Each row is a point on a tangle of strands that fork and nearly touch. The rows are in no order.
Two points are linked if the straight distance between their rows is under 51.8. Some points are linked to none.
vene: [ -7   0 -30   6 -26  -7  -3 -13  -8  14   2 -11  15  16 -25  23  -3   8
 -58  20  13]
Koze: [-22 -11 -16 -23  21  19  32   9   4  16  10  16 -15  -2  12  -5 -18   2
  38 -21 -22]
Lifu: [  3   8   4 -27  -5   2  -7 -20  30  -7   0  14 -32  -3  25 -16   5 -11
  25 -22  -2]
tuz: [ -5   0  24   8  18  -8  10  17  -7 -23 -14   2  21   2   7  -9 -13  25
  -9   9  -1]
feb: [ 11 -21  10  13   0  -6 -35  27  10  -9   6  -9  45  20   7  -4 -11   7
 -24  14  14]
mik: [-18 -17  18  29  28 -22   0  22  -2  -8  -7  -7   2  -6  24  -4  -1  -1
 -15  12   9]
bisud: [-11 -40   2 -16  -9 -12 -35  -5  16   3   5 -14  11  18  14  11   4 -11
 -24  16   2]
tofa: [ -1   8   3 -45 -26  19  -7   0   4 -17   8 -11  22  34 -12  10  -4 -15
  21  10  -1]
dit: [  0  13  20 -11  30  -7  13  -3   0   4  10   9   0  -8   2 -12  -7   4
  17 -15  -7]
leb: [ 14  41   1  -5  24  15   8   0 -12  21  33  16   1  -5 -40   3   2   6
  32 -27 -11]
Futig: [ -5  14  -5   4   4  -3   6   4 -12  28  18  -8   6  -9   2  11  -6 -23
  10   6   6]
vapi: [ 13  14   6   3   5 -11  11 -27 -16  -6  -1  -2 -16 -23 -19   5   8  23
  -6  -6  -3]
zoduk: [-29   3  26  10  35  -9   5  18  -8   2   9   1  28  10  12  -3 -18 -19
  12   6   8]
zura: [  1  -2  -3 -24 -18  17   1  17  25   0   4   4  -3  12  18  -1 -10 -23
  28  -4  -4]
gure: [ 40   2  13  15  -4 -10 -10  -7   3 -30 -18  -3   6   2 -28 -11   4  28
 -17   2   5]
zudi: [  2  16  32  20  29  -7   8  23  -6 -20  -7   5  35   3 -10 -12 -14  21
  -2   6   4]
Gad: [ -2  -4  -7   1  19   9   5  17  24   7  -3  14 -27  -7  26 -13  -3  -8
  20 -16  -8]
Kova: [  1   5   5 -17  10  11   4  -3  36  -4  -5  25 -30  -8  32 -20  -3 -11
  23 -26 -11]
kisiz: [-21   4 -39  10 -31  11  23  -1 -20   8 -22   0   3   3 -11  19  -2  15
 -37  18   5]
pelup: [ 23  33  19  -4  10  18  11  11  -1 -14   7   8   8   3 -33   1   1  15
  15  -8 -10]
bis: [ 25 -10   4  26  -4  -6 -26  28  19 -17 -13   6  13   7  13 -23   2   9
  -5  -4   9]
mufar: [-11  13  27 -15  16 -32 -30 -18   3 -12   6  -3  20  21  15 -25  -1 -17
  20  -1  12]
Komig: [-21 -38   4 -38 -17 -11 -18 -13  17 -18  -9  -9  12  23  18   4  -3  -4
 -13  18  -2]
refam: [ 34  28   7  17   6 -11 -11  -6   7   6  14   3 -12  -7 -23  -4   0  -4
   9 -12   4]
rafe: [-14 -15  15 -12  -5  -4   1   8   6 -36 -16  -5  16  10  10  -9 -14  28
 -19  16  -7]
gub: [-16  13   4  -2  -7 -21   7 -34 -29  15  14  -5   0 -12  -8  18   5  -4
  -8  10   2]
Pofug: [  8 -31   9  -2  -6 -10 -31   0  15  -5   0 -11  -5   5  10   2   7  -1
 -25   8   4]
big: [-21  -8  24   6  20 -18  -5  20   6  -6   0  -4  14  -2  26  -8 -14 -15
   4  13   9]
Ruzuk: [ -2   8 -13  27   2  -8  14 -23 -31  36   8   2 -21 -32  -9   7  19  -6
  -1   1   2]
sele: [ 16 -12  -6  11  -4  23  15  19   7 -19 -30   0  -4  -4  -7  -4  -4  19
  -2   6  -6]
fami: [  9  11  11 -12 -24 -21 -25 -33  -9   3  25 -14  -5   4 -17  13   5 -13
  -2  12   4]
las: [-14   2 -15 -20 -28  21  27 -18 -18  -3 -10   7 -14 -11  -1  10   4  22
  -2   7 -10]
Tor: [ 16 -31  -9  38   3  -7 -14  22  15 -22 -32  -5   9  15   8 -15   8   9
 -20   3   5]
fev: [-12 -14  -9 -11  -8   1   4   0   2   6   2  -7 -18 -14  17  12   6 -15
   9   0  -3]
vivig: [ 28 -14   1  38   0 -12  -8   3   1 -27 -26  -9   7   1 -15 -10   8  22
 -25   1   4]
pok: [ 15  41  23  -3  27   8   8   6  -5   5  19  12   7   4 -38   4   1   7
  20 -11  -3]
deru: [ 14 -18   4   0 -11 -12 -17 -10  13 -16  -6 -13 -12  -4   5   1   6  16
 -25   3   5]
suzu: [-26  -5 -16 -29 -26  12  15  13   0  -2  -6  -8  25  28  -1  11 -25  -6
 -14  20  -7]
Gafiv: [ 12  -2  -6  26   8  -3 -13  25  17  12  -3   2 -10 -10  20  -5   8 -29
   3  -8   9]
nik: [  7 -28  19   3  -1 -22 -43   0  15 -17   1   1  15   9  26 -16   5  17
 -17  10  11]
Tuk: [-13  26   4 -29  18  25  33   2 -20  -6  16   4  20  10 -27   9  -6  12
  32  -4 -17]
nomi: [-14 -31   4 -28 -12   1 -12   7  12 -31 -14  -4  17  20  17  -1 -16  11
 -16  14 -11]
deneb: [ 21  -6  -1  -9 -21  12 -18  31  27   0   4   2   4  15  17  -4  -9 -25
  12   0   5]
kasit: [  3   4  27 -17  14 -28 -11 -30   8 -14   0   6 -11  -4  12 -13   5   2
   5  -8   1]
Lem: [ -9  18   2 -30  -1  24  32 -11 -17  -1   4   6   3   3 -23   7  -4  18
  21  -3 -15]
tiged: [ 40  18  10  23  -3  -5 -14   0   2  -9   1  -1  -3  -6 -31  -1   1   8
  -1  -2   2]
museg: [  2 -11 -11 -16 -34  10  -8 -11   8   8   8  -6 -27 -12  10  14  17 -14
   9   0   8]
Zirem: [-13  19  17   5  29  -3  12  11 -18  18  18  -3  24  -1  -5   4 -16 -24
  17   3   3]
Gunuf: [ 22  -5 -15  54  24  -4  -4  15  13   8 -13   1 -17  -5   4 -12  20 -26
   0 -14   9]
nusaf: [-11  10 -17 -10  -2  28  40  -7 -27   5  -6  10  -9  -8 -14   5  -2  31
   4  -2 -16]
fus: [ -4  -2 -19   9  13  21  38  -3 -21   9 -14   3 -11 -20  -8   6   0  24
   1 -10 -12]
pamis: [ 22   7  17  22   1 -20 -38  23  17  -5   9   3  21   6   7 -19  -1  -4
  -8  -4  10]
vovak: [-40 -12 -10 -13  -4  -7  13  -4  -4  -4 -10 -13   7   4  11  13  -9  -2
 -29  22  -2]
gevu: [-19 -22  -9  -4  -8   6  -4  16   9   3   1 -11  -8  -2  20  14   1 -21
  -2  15   0]
Geg: [  5   2  -6 -35 -30  28   4   5   4  -2   8  -3  14  15   4  11  -8 -21
  26   0   0]
dodi: [ 13 -10  -3   9  -5   2 -33  25  33   8  -1   5 -10   2  29  -6   8 -27
   0  -8  13]
nis: [-41 -12 -15 -30 -16  -1  11  -3  -7  -1  -2 -18  18  17  10  10 -13 -23
 -10  24   0]
depez: [  8   9  -7  23  15 -10  18 -21 -31  19   4  -1 -14 -25 -24   7   3  13
  -7  -4  -3]
tiso: [ -9 -10  -8  10  33   7  30   1  -9  13  -3   5 -20 -17  -2  -2  -6  18
  13 -16 -11]
fifel: [  2  25  32  -6  32 -17  -6 -21  -1  -1   9  11  -7  -4   0 -13  -5   6
  14 -19   0]
Zopa: [-17  -8  -2   0   1 -10  12  -4 -10  -8 -11 -14   2  -5   1  16   3   7
 -27  16   6]
Kuv: [  7 -14 -26  43  -2  -6   6 -16 -10  -1 -27 -12 -23 -15 -10   8  31   2
 -19   2   3]
reke: [ 14  19 -18  11 -42   3 -12 -19 -25  22  17  -1   0 -10 -33  16   4  -8
 -11  14   1]
vuru: [-14 -11  14  18  22 -17   4 -11  -4  -7 -14  -9 -13 -16  11   5   9   3
 -18   9   1]
gafod: [  9 -17 -30  32 -11  14  24  -7  -8  -8 -30  -1 -14  -6 -11   6  19   8
 -10  -3  -4]
regup: [ 21  -9  21  21   1 -14 -46  20   4  -6  13  -5  37  18  -9  -8  -7   8
 -22   4  13]
Tade: [-20  21 -20 -23 -27  23  24   6  -8   2   7  -4  27  15 -16  19 -12   5
 -12  13  -3]
vaso: [ -3  26  30 -26  13 -10 -19  -8   1 -18   4   0  28  25  -4 -22  -6 -14
  27  -6   0]
Mimif: [-12 -17 -20  -3  24  23  20  16  21  19  -3  22 -35 -12  16  -7  -7  -5
  25 -26 -19]
Vuz: [-19   1  28 -11  20 -30 -30  -7  13 -20   0   9  11   9  39 -31   7   1
  11  -2   7]
Tam: [ -1  10  21 -35 -11   4 -24  -8   8 -18   2 -10  25  32 -10 -10  -1 -24
  30   3   1]
Gigev: [ -5   7 -17  -2 -45   7  -1 -25 -34  25  14   3 -11 -14  -7  16  16  -8
 -11  13   5]
satir: [-26  -5 -32  -2 -23  13  30 -10 -18   5 -19   8 -16 -11   4  16   8  16
 -21  12  -4]
Gul: [ -7   7  -8 -23  32  21  22  13   6  19  19  14  -4   8  -3 -13 -18   3
  38 -35 -15]
nani: [-16 -32 -11   9  -6   7  -9  31  13  -3  -9 -12   5   7  16  11  -8  -8
 -17  16  -1]
vol: [ 19   8 -18  11   1  13  11  -6   6  26   5  12 -29 -21  -1   0  10  -7
  16 -24   0]
kaz: [-13  -8  22 -26   8 -10   2 -21  14 -13 -11   6 -23  -3  29 -13  10   0
  15  -6  -6]
gizal: [ -4 -29   0  14   3  -4 -21  26   9  -5  -8 -15  32  15   7   6 -12   3
 -33  21   9]
nin: [ -3   0 -38  13 -24   4  16   4  -9   0 -19 -13  17  13 -24  15   0  14
 -44  16   5]
ziso: [  6 -22 -25  29  -4  14  27  10   3 -22 -33  -6 -15   1  -9  -2   6  14
  -4  -2 -11]
gudop: [ -8  20   0 -28  34  14  10   3  19  16  20  16  -3  10   4 -25 -17 -13
  41 -39 -14]
Lese: [ 24  25  21  22   8 -23 -34   9  19   8  15  14  11   2  16 -23  -5 -24
   2 -11  12]
gopad: [ -9  12   4 -12  37   2  27 -11 -12  19  12   3  -8 -11  -6   0  -6  18
  23 -17  -7]
vumuk: [  2  -8 -24  16  -3  17  14 -10 -17  31   4   8 -30 -25   1  10  24   0
  11 -11   2]
mog: [ 10   8 -24   9 -38  -2  -7  -9 -20  21  12  -7  17   4 -28  19   1  -4
 -36  20   7]
zom: [  5  30  -8   1   2  11   8  -4 -26  36  33  15  -3 -10 -24   4   2  -8
  26 -12  -4]
sava: [ 14  -8  -1   3 -13  -5   2 -23 -12 -12  -9  -7 -23 -14 -12   9   9  21
 -16   0   4]
sase: [  9 -10 -15  -7 -45   4  -9 -29 -12  13   7  -3 -27 -20  -3  16  22  -3
  -8   5   6]
Dava: [ 35  21  -4  20  -7   4  -9  -8   9  22  16  10 -24 -13  -8  -7   8 -20
  13 -18   7]
Modim: [ -6 -11  -5  29  10 -13   6  -9  -8   8 -17  -4 -31 -22  -1  13  25   3
 -12   3   2]
retam: [ 15   2   4  -8 -12   8   5  11   5 -10  -7  -7   3   0  -4  -1  -8   8
   2   1   0]
sasuv: [  6  28   2  -9  -4   0   4 -11 -20  24  25   0   4  -7 -15   9   0 -21
  21  -2   3]
Vod: [ -9 -14  22  -7   4 -19 -30   2  15 -27   1   7   5   4  33 -21   0  12
   2  -5   4]

A fork is a point with three links. Follow the links from the first point to the second and name the forks in between, in order.
zudi, vapi | Pofug
ziso, sasuv | vuru
Gad, kisiz | nusaf
nani, sava | pamis

A fork is a point with three links, a tip a point with one. Leave the first point through the second and follow the links. Name the first fork or tip that comes.
Gigev, reke | nusaf
gopad, dit | gudop
pelup, pok | vuru
Geg, tofa | Pofug
kisiz, nin | pamis
mufar, vaso | Gunuf

Follow the links from the first point to the second, and from the first to the third. Name the last point that the two ways share.
vovak, zom, retam | vuru
Koze, Tuk, satir | nusaf
Gafiv, vapi, nomi | Pofug
zudi, Tam, vumuk | Pofug
big, suzu, sele | vuru
